Each row is a point on a landscape with many peaks, with its height.
A climber steps from a point to the highest of its 2 nearest points, and stops where none of them is higher. Distance is the straight distance between rows; heights are no part of it.
Dig: [ 23 -33 -37  24   2  12   3 -26 -18 -38   9 -10   1 -72   7  22 -33  -1
 -31  24 -50  50 -49 -26   9  66]  height 56.1
Dov: [ 21 -55  34  41 -36 -23 -24 -16  45   8 -25  -1 -62 -13 -16   4 -16  17
  16  38  41  -9  63  30 -41 -52]  height 41.6
vegi: [ -5  15  -8   5   0  28  28 -39  -6  62  34 -55 -58  38 -68  41 -32  22
  46  23  59  -5  39   6  64  26]  height 57.0
mas: [ 18   5  14 -31  53 -46 -30 -15  31  15  -7  40  47  74  40   2  34  -6
  20   8   9 -10 -49  30  18 -12]  height 52.8
Nifeb: [ 62 -20   4  15  29  64 -38  32 -12 -35 -14   5 -39 -30  13   8  52 -87
 -13  33  22  -3   0  -7  31   3]  height 36.4
Meveg: [-10  39 -36 -22  46  12  33 -35 -15  -7 -23  27  64   9   8   9   5 -13
  -1 -29 -54 -10 -42  45  37  46]  height 60.8
zarot: [-25 -15  77 -10 -19 -24   8 -34  20 -33 -54 -31  27 -23  -2 -64 -17  12
  45  -8 -30 -62   8  48 -66 -24]  height 48.7
lofes: [ 13 -66   9  24 -31 -54 -20 -23  56  -6 -32  25 -22   7   3 -28   0  43
  -9  46  26  21  43  35 -60 -52]  height 43.4
Vapu: [ 11  -4  64   4 -51  32 -13  54 -11  21  -1 -57 -85 -31 -43   6  -8 -12
  39  -6  60 -33  51 -44   5 -30]  height 47.9
rigi: [  6  20 -41 -72  48  -2 -15  26  -2 -29 -41  58  57   6  39 -21  23 -33
 -20  29 -24   2 -63  -2 -22  40]  height 11.0
Mibap: [  0 -16   8  -6 -37   1  29   6 -34 -61   6 -38  34 -70  23 -56   8   9
 -44 -28 -44  19 -49 -42 -44  -2]  height 60.3
lini: [-21   6  17  -1  32 -73 -15   9  16  21  32  22  77  36  66 -24  88   8
 -40 -15  -3  54 -43 -37 -10 -45]  height 43.6
tal: [ -2 -20 -99  45 -28  27   6   9  12  -1  -8  68 -42 -39 -27  44 -36  11
 -35  33  -7  72  44   7  16  17]  height 26.9
zubon: [ 13  26  12 -34   7  35  -4  25 -34 -15  -4 -36 -20 -46  -8   4 -59 -15
   9  -5 -24 -48 -23 -18 -29  65]  height 22.7
lunos: [  8  49  -2 -46  49  49 -22  24 -19   6  18  14  -3  79  11  11  49 -66
  28 -17  36 -52  -8   4  44  -8]  height 47.7
difem: [-42 -38   9  19 -13  13  34 -19 -15 -66  -1 -22  38  16  24 -83  87 -20
 -11 -50 -17 -16  13 -13 -17 -84]  height 51.0
vekiz: [ 61 -42  59   6  31 -73 -38 -21  24 -41   6  -3  48 -21  42 -49  53   1
 -30  55 -12  47 -68 -15 -36  10]  height 26.3
Laku: [ 19 -35  -7 -42 -12   6 -48  48  30   5  -8  18 -55  51   4 -13  10 -11
  13  40  85  -2  20 -28 -37 -46]  height 47.8
Zifo: [ 12  20 -13  40  32 -46  13 -45  16  62  36  26  28  26   3  70 -53  46
  11 -15 -28  28 -21  51  60  36]  height 37.5
vuve: [  2  -7  37 -28 -45  17  -8  60 -25   2  31 -58 -16  -3  21 -16  -2  13
 -15 -47  33  32 -35 -86 -11 -25]  height 42.0
vep: [-34  41  62 -17  14 -20  43 -52 -15  16  -5 -55  35  18 -22 -17 -10   9
  56 -40 -20 -91   2  48   7   3]  height 62.1
Gadid: [  7 -34  47  33 -45  13 -16  25  -1  22  35 -57 -46  41   1   6  44   3
  13 -41  58  49  32 -58  47 -62]  height 45.8
gile: [ 25  17 -14 -35  -3 -26 -44  31  43  54  -5  66 -40  57  -2  32 -35  22
  13  32  59 -16  27  33 -19 -28]  height 11.5
dozab: [-67  59 -35 -44 -10  19  69  -6 -31  43  22   3  -8  26 -76 -12 -70  24
  22  10 -13 -63  77  51 -26  55]  height 43.2
Niteg: [  0  -2  39   6 -73   0 -16  71 -14  34  31 -37 -34   9   9   1   3  39
 -15 -58  41  60  20 -72  11 -57]  height 43.7
pemeg: [-20   8  36  29  11  50  24 -33 -17 -15  -3 -58 -11  23 -22  -3  67 -54
  49 -26  21 -71  37  -2  50 -48]  height 45.9
nad: [-17 -13 -52  -3  -2  32  26 -45  11  19   5 -23 -28  38 -40  28 -29  20
  25  15  41  24  15   4  34  10]  height 58.2
Peb: [ 36 -45  35 -44  47 -14 -21 -69  35 -21 -35 -45   1  26  -6 -13 -29  -5
  57  65  15 -20 -50  28 -17  58]  height 53.2
Gali: [ 28 -87  23  10  19  10  -5 -65  15 -76 -21 -48   8  -6  10 -62  53 -32
  16  48   8   4 -19   9 -20 -16]  height 51.6
Rivit: [ -1 -14 -33  47 -36  51   7   7 -40 -22  14 -26 -61 -91 -44  35 -66 -11
 -12   2 -45  29  22 -40   7  73]  height 56.5
das: [ -8  11 -84  35  12  69  41 -15 -21 -10 -11  14   2 -28 -20  39  12 -25
 -24 -23 -23  44   9   6  75  31]  height 6.7
zapo: [ 22  11 -29 -46  29 -13 -38   6  42  20 -39  78 -13  61  -3  11  -8  -6
  19  55  37 -29  23  65 -20  -5]  height 10.8
gerat: [-12  30 -38 -45 -15  15  -1  40 -16  32  37 -16 -22  10 -18  32 -92  49
   3 -12  18  31 -23 -45  -1  44]  height 21.9
Lis: [ 31 -85   3  11  20 -33 -13 -53  40 -57 -23   1  13   2   8 -60  60  -4
 -11  77  16  37 -15  10 -33 -19]  height 50.9
tose: [ -6 -37  15  37 -24 -13 -10  -2  13  29  40 -37 -12  63  18  12  44  26
 -11 -22  58  77  14 -54  42 -56]  height 43.3
Vug: [ -4 -30 -11  -6 -16  36  39 -24 -38 -84 -26 -38  17 -88  -1 -50 -16 -21
 -20  -6 -64   0 -35  -9 -38  39]  height 58.6
furaz: [ 38  19  45  38  23 -62 -47  -9  31   6 -26  68  21 -29  29  21 -26   1
   6  11 -75 -28 -20  67   7  31]  height 33.6
dip: [ 49  -9 -44  41 -16   2 -35  53  -4   7  30  41 -31 -49  14  31  16   2
 -57  24   9  86 -22 -57  39  -3]  height 24.9
Bes: [ -22    7   45  -35    8  -39   -7  -21    0  -20  -16  -11    9  -19
  -31  -27 -100   21   47   11  -74  -59  -14   26  -75   89]  height 31.1
Vagol: [-35  51  13  35 -32 -20  32   7  -1  55   6  27 -22  -2 -38  31 -23  21
  16 -41   3 -48  71  49  20 -37]  height 42.7
nupu: [-33  80 -38 -72  11  76  42  10 -42  48  28 -27 -14  66 -53  -7 -10   1
  21  14  33 -58  31  21  28  44]  height 23.7
zome: [ 40 -33  42  17  45  28 -28 -23  -4 -10  21 -50 -20  32  24  13  54 -64
  35   2  38 -15 -29 -16  55 -13]  height 53.7
kivag: [-23  18 -23  38 -48  32  18  31 -45  -2  25 -10 -39 -77 -31  31 -67   9
 -16 -47 -59  15  16 -37   7  42]  height 57.1
limev: [ 24 -15  48  40 -22 -10 -38  15  27  11 -24  12 -72 -55 -30  20 -35 -12
  25  60  24 -55  75  32 -37 -17]  height 40.3
digip: [ 37  -4  57  67 -39   0 -12  31  -9  -8   6  -3 -23 -75  12 -10  25 -16
 -25 -30 -19 -20  24  11   3 -55]  height 24.6
burif: [ -6 -15  -3  13 -37 -89 -26  21  46  27  -2  63  22   0  35  -9  -3  69
 -52  22   1  54  14   0 -60 -45]  height 15.2
lunin: [ 55 -17  45  26  -9  -6 -72  15  21 -34 -31  28 -44 -75   3  -3 -32 -20
   4  67 -21 -43  26  33 -52  14]  height 39.1
Lar: [-15   1 -16  10  37  22  41 -80   1 -39 -57  -4  39 -13 -16 -15  11 -25
  25   0 -61 -26 -10  70  23  50]  height 59.9
Modo: [-13  -6 -82 -72  11  71   9  14 -11 -24 -16  -4 -19  33 -22   1 -14 -17
  -1  32  44  25 -16 -38  -1  35]  height 62.5
lupu: [-20 -19  18  -2 -61 -61  -1  23  19  -2  -6  19  19 -17  29 -35 -20  64
 -43 -14 -12  26   9 -10 -81 -42]  height 17.2
Gosu: [ -5  79 -35 -18  22  51  10  40 -38  -3  -9  43  17 -37 -10  32 -37 -21
 -26 -28 -63 -43  12  27  -7  92]  height 58.5
Libu: [-31  10  45  39 -16 -29  23 -40  13  21  -6 -12  38  49  19  -4  43  19
  20 -72 -12 -36  19  37  21 -81]  height 58.3
non: [ -5 -28   1 -50 -18  22 -12  16  15 -23 -32 -18 -33  15  -6 -37 -10  -8
  21  23  45 -34  17  -6 -64 -30]  height 49.5
kozup: [-17  45 -20  19 -30  28  13  46 -15  35  -2  35 -68 -34 -63  43 -43  -6
   2   6   5 -27  91  13  11  27]  height 27.1
Tok: [-14   2 -95 -35  33  14   5  11   3 -28 -28  66  41   1  19  -8  45 -30
 -44  39  -4  47 -30 -11  -6  11]  height 9.5
kam: [ 42 -11 -30  29 -22   4 -41  35   6  24  21  28 -58 -35   0  60 -41  16
 -24  26  13  52  -5 -35  26  26]  height 23.5
rul: [  -4  -17 -113  -15    7   18    1  -10   24   -3  -16   59  -25    3
  -28   42  -62   16  -13   67   10   59   19   12   -8   54]  height 27.8
keva: [   0   57   40  -27   43   50  -15   27  -14   -3  -17   11    3   38
   -2    1   60  -76   36   -4   27 -101   37   35   22  -24]  height 46.8
depo: [-39  51  45   1  -7 -13  56 -29 -25  36  19 -50  28   5 -18   8 -30  29
  32 -78 -25 -57  -2  27  18  -1]  height 62.7
pul: [ 19   9  44  61 -13 -11   0  36 -15  11  25   9  15 -24  39  -4  60 -21
 -34 -72 -19   1  -3  -3  42 -74]  height 22.8
zepim: [-27  12  50  43 -41 -41  21 -17  17  56   7 -14 -21   3 -23  28 -29  42
  24 -40  11 -32  59  35  -5 -46]  height 42.1
tabo: [-40   9  43  21 -31  32  20 -15  -6  12  12 -60 -34  54 -32  -8  54 -14
  53 -42  46 -59  56 -24  32 -76]  height 46.6
novo: [ 13  21  26  -2  43  11 -19  -7   5 -14 -32  16 -20 -35 -54  25 -56 -28
  29  87 -23 -80  64  52 -40 116]  height 28.7
nek: [-31  -9 -60 -31  22  22 -12  26   7 -38  -1  52   9  68  27 -37  80 -47
   1   5  29  -6  14 -22  -3 -48]  height 15.9
Vap: [ 35  47   5 -50  28  64 -15  53 -49 -21  -7 -30  -7 -41  17  11 -22 -49
  -8 -18 -15 -42 -49 -39   1  69]  height 23.2
fulo: [-21  -9 -57 -87  42  17 -25  22   9 -36 -11  40  21  75  28 -33  55 -48
  10  40  41  -4 -29 -30 -29  -8]  height 14.4
gusa: [ -5 -72 -89   5  17  37  13 -37   8 -56   0  -1 -11  13  -7 -28  75 -34
 -22  62  35  71  -5 -44  14 -13]  height 57.2
tor: [ 15 -70 -58  13  15  -9  -5 -21  22 -44   4  21  -5  -5   1 -46  76 -14
 -44  71  30  70   1 -29 -20 -30]  height 54.6
nug: [ 47 -38 -19 -16  -4 -14 -54  53  26   2   7  37 -43   3  18   0  14  -5
 -31  58  60  42  -7 -42 -24 -23]  height 45.5
gul: [-33 -15 -44  34 -26  18  33   5 -18   0  30 -19  20   0   4   3  37  22
 -31 -38   9  84 -19 -60  51 -41]  height 5.3
sifi: [ 13 -57 -33  27 -35 -14 -22  23  36  11   2  32 -50  14  -5  -2  26  24
 -29  35  60  67  43 -23  -5 -62]  height 37.8
gili: [ 29 -21  57 -37  32  15 -35  -9  15 -44 -49 -25   5 -13  11 -42   9 -47
  42  41   8 -58 -14  25 -39   1]  height 53.1
gog: [ 10  65 -35 -24  55  53  19  14 -30 -13 -26  39  51  -9  13  24  10 -38
 -24 -27 -53 -26 -25  42  32  72]  height 59.5
Fiki: [-35 -29  38  19 -13 -57  16 -59  35 -10 -33  -7  56  52  27 -46  43  35
  13 -29 -18 -10   6  43 -19 -61]  height 62.6
Rit: [  8 -19  10  60   6 -23  13 -56  28  17 -19   7 -21 -25 -26  33 -19   0
  24  15 -17 -17  36  63  17   9]  height 30.5
minaf: [ -6   6   7 -31   6  12 -13   3   4 -21 -41  10 -39 -36 -50  -1 -75 -15
  32  68 -15 -70  59  31 -78  72]  height 28.2
paba: [-56 -13   9   6 -12 -33  37  -6 -10 -30  16 -11  73  15  42 -68  84  16
 -40 -56 -24  29 -12 -32 -22 -74]  height 54.3
sotad: [-57   0  28 -10   4 -57   3   9   2   6  38 -14  73  52  66 -48  86  19
 -38 -40   8  51 -17 -56 -32 -66]  height 49.4
lumib: [-22  47 -55 -69  37  -9  15 -24   5  36  13  32  53  89   3  12 -19  34
  16   8   7   3 -41  33  23  20]  height 45.4
Zada: [ 32 -37  22  68 -22 -85 -25 -30  32 -12   8  41  25 -50  27  -2  -1  48
 -46  26 -50  56 -17  20 -20   5]  height 32.7
nomub: [ 12 -15 -12 -18 -11 -22 -13  50  -6 -44   6  33  21 -37  24 -68  53  -4
 -62  14  -4  25 -22 -39 -61 -41]  height 20.7
mefak: [  5  37 -26  45   9  -7  13  -2 -11  60  49   7   2  -3  -4  74 -51  34
  -6 -40 -18  45 -20   4  82  28]  height 38.9
bave: [  5  -7  41   4  28 -44  -8 -46  36  -8 -45  20  49  29  19 -28  23   0
  32  -2 -28 -24 -25  66   6 -12]  height 57.5
Kenu: [-26  10  33 -12  35   6  43 -83  -2 -30 -41 -48  52  13 -13 -34   9 -12
  52 -22 -45 -61 -28  57  20  29]  height 61.1
sus: [ 48 -41  79  32  -8 -83 -48 -31  41 -31 -16  12  30 -33  38 -36  -4  33
 -14  44 -42  21 -46  25 -37  16]  height 29.6
zaver: [  3 -25 -55  16 -56  28 -17  61   4  18   6  25 -58   9 -26   7  23  20
 -10  -3  51  76  47 -47  34 -52]  height 36.0
gamif: [ 28   3  34 -30 -10 -20 -34  50  -1  -7  -6   6   6 -17  41 -15 -15   5
 -14  -9  -5 -19 -40 -22 -42 -12]  height 39.5
lodez: [-20 -51  18  41   2  22  11 -53  13 -63 -13 -26  11  32  15 -62  91 -35
  25 -10   0 -33  38  14  -3 -80]  height 48.5
zipa: [-14 -33  30   1   0  30  35 -56 -19 -65 -42 -73   1 -75 -27 -37 -26 -23
  30  13 -44 -40  -1  20 -40  41]  height 57.3
moz: [ -5   5 -15 -87  57 -16 -19  17  -1 -29  -9  20  66  40  46 -39  45 -39
   6  19  -2   0 -87 -30 -25  20]  height 12.4
rebi: [-32 -29 -47 -38 -22 -19  14 -18  24   3  -4  -2  11  23  -4   0 -42  51
   1  24  27  44 -18 -22 -41   4]  height 49.0
Tesof: [  6  51 -63  17  -4  89  15  54 -37   7  -4  29 -30 -40 -29  52  -3 -29
 -24 -29 -12  31  28 -12  70  54]  height 7.2
sira: [-38  27   3 -30 -29  19  17  26   0 -10 -46  15 -38 -26 -43 -18 -37 -10
  24  17  13 -76  78  34 -67  -4]  height 27.7
gomon: [-32  56 -60 -37  35  33  51 -26 -21  46  26  24  12  41 -59   9 -66  14
  12  42 -35 -33  50  76  -6 111]  height 43.5
gem: [ 29  20  -8 -48  59  -1 -32   6  10  22  10  30  11  81  27  26  24 -30
  20  11  38 -19 -39  14  35   0]  height 49.6
kegi: [-14 -28  -3  -1 -38 -34  -1  33  16 -28 -14  40  13  -6  21 -66  44  28
 -48  -4   6  14  25  -5 -66 -81]  height 18.9
roz: [ 34  12 -33  15  28  28  -2   0 -21 -26 -15  25  12 -57  18  33 -17 -30
 -29   2 -59  10 -35  11  28  69]  height 57.8
Guf: [-35 -22  16  -9 -23 -34  36 -23 -13 -37   0 -42  70 -13  32 -62  35  30
 -32 -40 -30  31 -42 -30 -40 -30]  height 57.6
volik: [ 49 -19 -36  43  14  -3 -17  30 -10 -16  32  35   7 -45  26  -2  70 -30
 -64  21  -4  77 -34 -42  40 -20]  height 26.7
pega: [ 23  59 -67  -6  18  73  -5  46 -17  31   4  50 -34   5 -32  64 -11 -21
 -17  10  19  21  30  13  66  59]  height 7.5
Fod: [ 13 -36  18 -52  28 -27 -14 -21   6   3  19 -57  37  39  37   2   2  15
   1  25  40  50 -82 -63 -22  27]  height 27.5
pag: [   3   69   87    8   36    3   17    9  -33   29    6  -47   13  -16
  -12   17   22  -44   36  -31    2 -110   11   24   54   -8]  height 44.7
bup: [   4    6  -60   -1  -19   18  -29   31  -10   19   28   24  -59  -25
  -32   59 -101   28   -7   28   -8   37   12  -34   -4   67]  height 22.6
rumu: [ -7  32 -17  32 -72  13 -23  79 -13  25   7  50 -70 -57 -26  32 -51  16
 -20 -24 -15  -2  60 -16 -12 -12]  height 26.8
ret: [-16  21  70  43  -6 -25  45 -43 -22  27  18 -67  34 -30   5  22 -23  21
  18 -82 -48 -29 -19  19  28   3]  height 61.8
bapo: [-14  29 -17 -46 -25  18  -9  54  -8  45  34  -9 -20  54  -9  20 -27  31
  15 -37  56  34 -15 -49  24 -18]  height 21.1
far: [  8  24  40 -23  40  28  24 -27 -21   6  -7 -68 -20  -9 -47  10 -17 -32
  47  33  28 -83  17  17  24  48]  height 55.9
tiru: [-16  -1  15  32 -14 -35  15  -4 -10  25  48 -49  53   0  44  19  15  45
 -50 -34   2 101 -48 -66  27 -19]  height 3.7
Deki: [  3  -5 -25  30  28 -56   5 -52  31  19 -11  55  32   4   6  37 -35  28
   5  10 -48  31 -21  60  29  38]  height 36.1
nizom: [ -5 -29  19 -35  -1 -22  15 -39  -5 -11   6 -68  30  -2  21  -5 -46  37
   8  -7  -9  25 -67 -34 -31  42]  height 29.4
dile: [ 18  19  52 -53  22  -7 -29  59 -17 -15   1   4  29  14  54 -32  23 -36
   3 -35   2 -47 -48 -17 -28 -29]  height 41.3
bulos: [ 11 -27 -44  58 -53  26  13  12 -13 -23   3  16 -41 -72 -14   3  -3   3
 -45  -4 -22  57  23 -19  15 -10]  height 26.0
Bis: [-66  83 -30 -13 -30  22  59  19 -33  49  16  31  -4  10 -55   7 -38  24
   6 -45 -15 -48  71  43   7  -3]  height 43.0
limut: [-73  35 -63 -28 -26  31  39   5 -10   6   5  20  24  69  -9 -19  24  20
   4 -56  14   0  16 -12  22 -65]  height 24.5
kika: [ 37 -39  58  65  21   8 -26  -1   0  -2  40 -32 -16  24  36   6  82 -52
   9 -28  30  11  -4 -17  67 -56]  height 50.5
Fidid: [-36  73 -10  25 -11  14  32  32 -51  23  25  13  -5 -54 -39  30 -70  -2
  -8 -54 -75 -42  38   5   3  59]  height 57.9
Faso: [  9 -41  39  39  -1 -20  16 -49   5  -4  10 -52  30  16  29  -4  35   9
  -5 -34  -3  24 -27  -8  27 -30]  height 57.4
rivav: [ 49 -21  11  -4  24 -51 -34  18   3 -34  42   7  25 -39  27 -51  72  -4
 -66  48  11  69 -45 -64 -57 -12]  height 22.9
lut: [ 23   2  27 -47  59  36  -7 -45   6 -20 -42 -45  -7  11 -27  -9  -6 -48
  57  59  22 -73   0  42  -6  58]  height 55.0
Gevi: [  5  23  45 -17  17  26  20 -27 -22  47  35 -99 -47  33 -57  26 -12  -5
  61  18  69 -56  18 -21  59  29]  height 56.6
vuna: [ -9  34  41  27   8  40  32   1 -35   5  -5 -50 -11 -27 -25  13  32 -46
  24 -39   5 -61  22   2  52 -19]  height 45.2
dize: [-31   8  55  16  -1 -26   9 -29   5  18  29 -41  44  98  47  -1  57  14
  22 -76  15 -16  -3 -14  29 -72]  height 54.8
kuzu: [ -3  13  26  50   0 -50  -6 -19 -12  31  36   8   5 -33 -12  51 -85  30
   4 -27 -82  -8  -5  20  -1  54]  height 35.8
lebel: [ 15  39 -13 -44  23  15 -12  17 -15  21   8  -1 -22  -4 -23  26 -75  -1
  17  22  -5 -38  -3  12 -18  81]  height 23.0
Vefo: [  8  68  52 -57  27   5 -13  54 -30  -1 -17   5  34  -9  32 -21  -6 -32
  13 -52 -31 -87 -41  15 -20   7]  height 42.8
lokek: [-13  -1 -47  19   6   7  22 -43  25  15 -29  47 -32   7 -53  34 -34   0
  20  41   2 -16  74  77  -2  28]  height 29.7
gir: [ 25  13  66  33 -22 -42 -31   8 -19  18  33 -31   0 -52  29  39 -61  26
  -9 -42 -56 -18 -37 -14 -10  33]  height 36.8
noku: [-15  20 -10   9 -26  45  15  28  -6   0 -32  12 -55 -37 -48  12  -7 -26
   9   7  21 -49  76  20  -8  -8]  height 27.4
Fazar: [-30  27 -31  25 -71 -10  11  70  -8  19   4  61 -15 -35   5  -1 -27  38
 -38 -57 -20  18  35 -10 -18 -54]  height 26.1
kova: [-26  74 -47 -45  37   4  42 -26 -19  55  31  35  44  58 -18   8 -52  32
  12  -3 -42 -23  -3  81  33  66]  height 44.1
rok: [  48  -12   10  -50   34   -4  -34   20  -14   -2   27  -44    9   -3
   41   22  -21   -5   -9   19   20   29 -102  -71    3   51]  height 25.5
tir: [-43  58 -47 -73  -6  62  22  15 -23  20  10   6 -10  86 -31 -13   5   1
  24 -18  39 -41  23   0  12 -19]  height 23.9
rukab: [ 69  -6  30  25  11  36 -50  32   3 -14 -18   4 -56 -57   4  20   1 -52
  -2  42  16 -30  15   5   6   6]  height 37.6
bug: [  3 -22  40  56   3   3  40 -63 -15  -5  11 -72  28 -24  14  12  20  -4
   5 -58 -30   6 -34   5  52 -10]  height 60.0
kaza: [ 31  26  48   3 -12 -25 -33  40  -6  27  14   1  -9 -26  32  26 -37  12
  -7 -34 -14 -28 -24  -8 -11  -3]  height 38.0
Vuz: [ -4 -20 -86  -4  17 -14  -2 -39  44   0 -41  82  -2  20 -15  24 -27  15
  -7  62  -3  36  22  58  -8  26]  height 28.8
dusa: [ -7  -4 -83  10 -35  50  -8  43  14  10 -25  63 -57  20 -36  16  23 -10
 -12  12  45  41  69   0  29 -38]  height 34.9
fired: [-25 -20  19 -56 -40 -12   2  41 -11 -11  19 -54  14  15  28 -43   0  32
 -29 -17  38  43 -34 -88 -67 -30]  height 40.2
lepe: [ 32  -4  42  12  28  33  -7 -24 -11  31  30 -74 -39  35 -16  39  19 -30
  46 -11  53 -16 -14 -24  74   1]  height 55.6
Falak: [-17  -3  23 -42  -3 -31   7 -26 -11 -15   7 -41  33 -17  10  -8 -86  41
  18 -17 -57  -5 -63 -13 -50  73]  height 30.3
Zeg: [-52  -2 -34 -61 -23 -42   7  34  10   3   5   5  45   2  23 -53  12  48
 -42  14  16  54 -32 -67 -95 -33]  height 37.9
kig: [-13 -50 -94 -23   7  34   9 -38  26 -16 -22   8 -25  53 -24   5  14  -2
   8  57  54  46   7 -17   6  -5]  height 60.2
pego: [  7 -21  48 -32   1   5  -6  -3  -5 -68 -43 -22  34 -35  22 -79  21 -28
  10   1 -29 -40 -30  14 -54 -16]  height 50.8
gaba: [-39 -12 -85  19 -10  48  57 -24 -20 -24  -4  -5  24 -15  -9   1  27  -5
 -24 -26 -15  58 -13 -21  47 -10]  height 6.2
fuma: [  8   3  35   5  12 -58 -43 -21  23  -9 -22  40  11 -19  -3   3 -75  18
  25  24 -80 -25 -22  44 -40  71]  height 31.9
Varak: [ -7 -12  69  23 -46  32   2  23 -12  19  11 -77 -61   5 -33  -3  32 -17
  45 -34  59 -22  47 -43  30 -59]  height 47.3
Vubol: [  0  74 -15 -70  31  58  23  27 -41  33  22 -35 -19  18 -43   6 -47 -13
  14  19  22 -61  13   9   7  93]  height 23.4
kina: [-33  26 -62 -55  11 -11   7  15   4  20   6  34  41  42  15   9 -18  31
 -10  -4  14  28 -39 -15  -4  -6]  height 47.0
Ser: [ 37  -5  45  62   6 -56 -28 -19  37  22 -19  44 -12 -28   7  30 -19   5
  14  12 -32 -22  23  69   4  -8]  height 31.7
kopug: [ 39   7 -10 -55  34  56 -25  49 -34 -17  13 -25 -15  -1  21  13   2 -56
  -2   1  25   2 -60 -57  22  36]  height 24.0
kaded: [-24  58  30  18 -13 -59   7  10  -7  55  34  36  20  -2  -4  37 -79  50
  12 -57 -65 -34  10  38 -14  20]  height 35.1
gumo: [ 44 -40 -11  58   5 -57 -10 -17  26 -14  10  41  24 -40  27 -10  52  16
 -59  35 -17  70 -18   2   4 -29]  height 29.8
Zag: [ -1   4  75  41 -35 -27   4 -13   8  55  20 -55 -22  13  -1  34 -17  34
  15 -46  28  -6  26   0  19 -40]  height 41.2
kar: [ -4 -40 -16  56 -15 -75  -2 -50  37  -4 -12  60  24 -27   4  14 -38  48
 -15  26 -64  50  -2  40 -19  23]  height 34.6
bak: [ 12  -2  15  -7 -24 -56 -38  40  37  45   9  38  -8  36  33  20 -24  44
 -18  -1  35  24   4  -5 -30 -41]  height 12.9
mip: [ 16 -72  13  25  13  45 -11 -43  16 -59 -18 -41 -30   9  -6 -43  64 -58
  26  42  35 -19  30   7  -4 -47]  height 49.3
reva: [  9  60  76   0  24  -7   2  23 -27  13  -6 -16  37 -21  27  -5  16 -31
  20 -65 -34 -83 -24  29  21 -22]  height 43.8
Kun: [  6 -12  37 -36 -27  37 -15  33  -5  -3 -13 -52 -62  -8 -20 -17 -19 -17
  31  11  58 -39  19 -33 -38 -22]  height 48.6
zonu: [-12  15 -24  45  11 -25   2  25   1  21  22  58  46  24  46   8  77  -8
 -37 -55 -14  32 -10  -3  57 -73]  height 20.1
zevem: [  0 -71  41  14  -6  -5  18 -75  11 -47 -14 -79  18  10  11 -50  37   1
  18   5   7   7 -16   0 -20 -27]  height 54.0
Gibaz: [-60  27 -53 -14 -50   1  27  42   1  13 -15  53  10  15  -6 -21  -4  33
 -16 -57   0  -2  38   4 -25 -72]  height 25.3
reti: [-11 -49 -28  32 -15 -24 -16 -16  43  28  17   7 -18  75   8   9  42  33
 -10  19  66  68  31 -29  21 -68]  height 40.4
pegez: [  9  30   4  32  44  15  13 -27   8   9 -33  36 -11 -28 -48  45 -13 -30
  18  57 -14 -63  74  80  16  73]  height 29.3
Kap: [ 17 -13  13  66 -67  17   8  33 -20 -17  10  -3 -45 -85 -11  -8   1   2
 -33 -32 -22  15  33 -12   1 -36]  height 25.4
rabol: [ -7 -39 -24 -37  -3  13  12 -27  13 -32 -39 -17 -10   2 -11 -25 -19  -4
  15  29  15 -11  -2  11 -40   8]  height 50.7
reso: [ 12  18  28  48 -10   0  12 -11 -11  62  41 -46 -30  -4 -19  64 -34  24
  17 -47  12  21  -3 -13  76  11]  height 39.9
vusit: [-12  24   4  18   1 -33  18   4 -12  36  40 -18  58  -2  44  40 -12  44
 -31 -59 -22  59 -63 -36  42  -6]  height 2.3
vud: [ -6  18   4 -23  50 -76 -20  -3  28  29   0  52  85  49  56  -3  53  12
 -13  -7 -15  32 -72  -2  11 -13]  height 46.9
famir: [ 16 -49 -25  43 -42  23  -8 -20 -27 -50  20 -27 -46 -93 -25  14 -62   6
 -27  28 -49  41  -7 -36 -28  62]  height 55.7
Paful: [-14 -12 -35  17  20   7  -4  25  -8 -28  19  45  24  27  40 -30  99 -46
 -27 -21   3  17  -5 -22  31 -60]  height 17.6
fuz: [  2 -60  27   1  13 -36  17 -96  36 -21 -32 -44  16   6  -9 -13 -39  28
  40  33 -19  13 -32  35 -19  49]  height 51.3
liliv: [ 17 -71   6   0   7 -74 -28 -38  58 -20 -21  24  19  20  19 -56  51  33
 -26  78  26  54  -5   4 -62 -30]  height 47.4
dekid: [ 22  22 -86 -22  43  48 -15  30   0  -2 -17  72   4  18   7  44  19 -40
 -33  30  17  36 -10   3  40  33]  height 8.3

Two climbers start at each pair of points below. Name the first point that both come to, or write none.
volik and pul: none
noku and digip: lokek
rigi and zapo: Vuz
nupu and pega: lokek
zubon and Vubol: furaz
sus and gamif: rabol
mip and rukab: Gali

For each start below, name the point where the climber stops.
tiru: furaz
dekid: furaz
vekiz: rabol
lebel: furaz
kozup: furaz
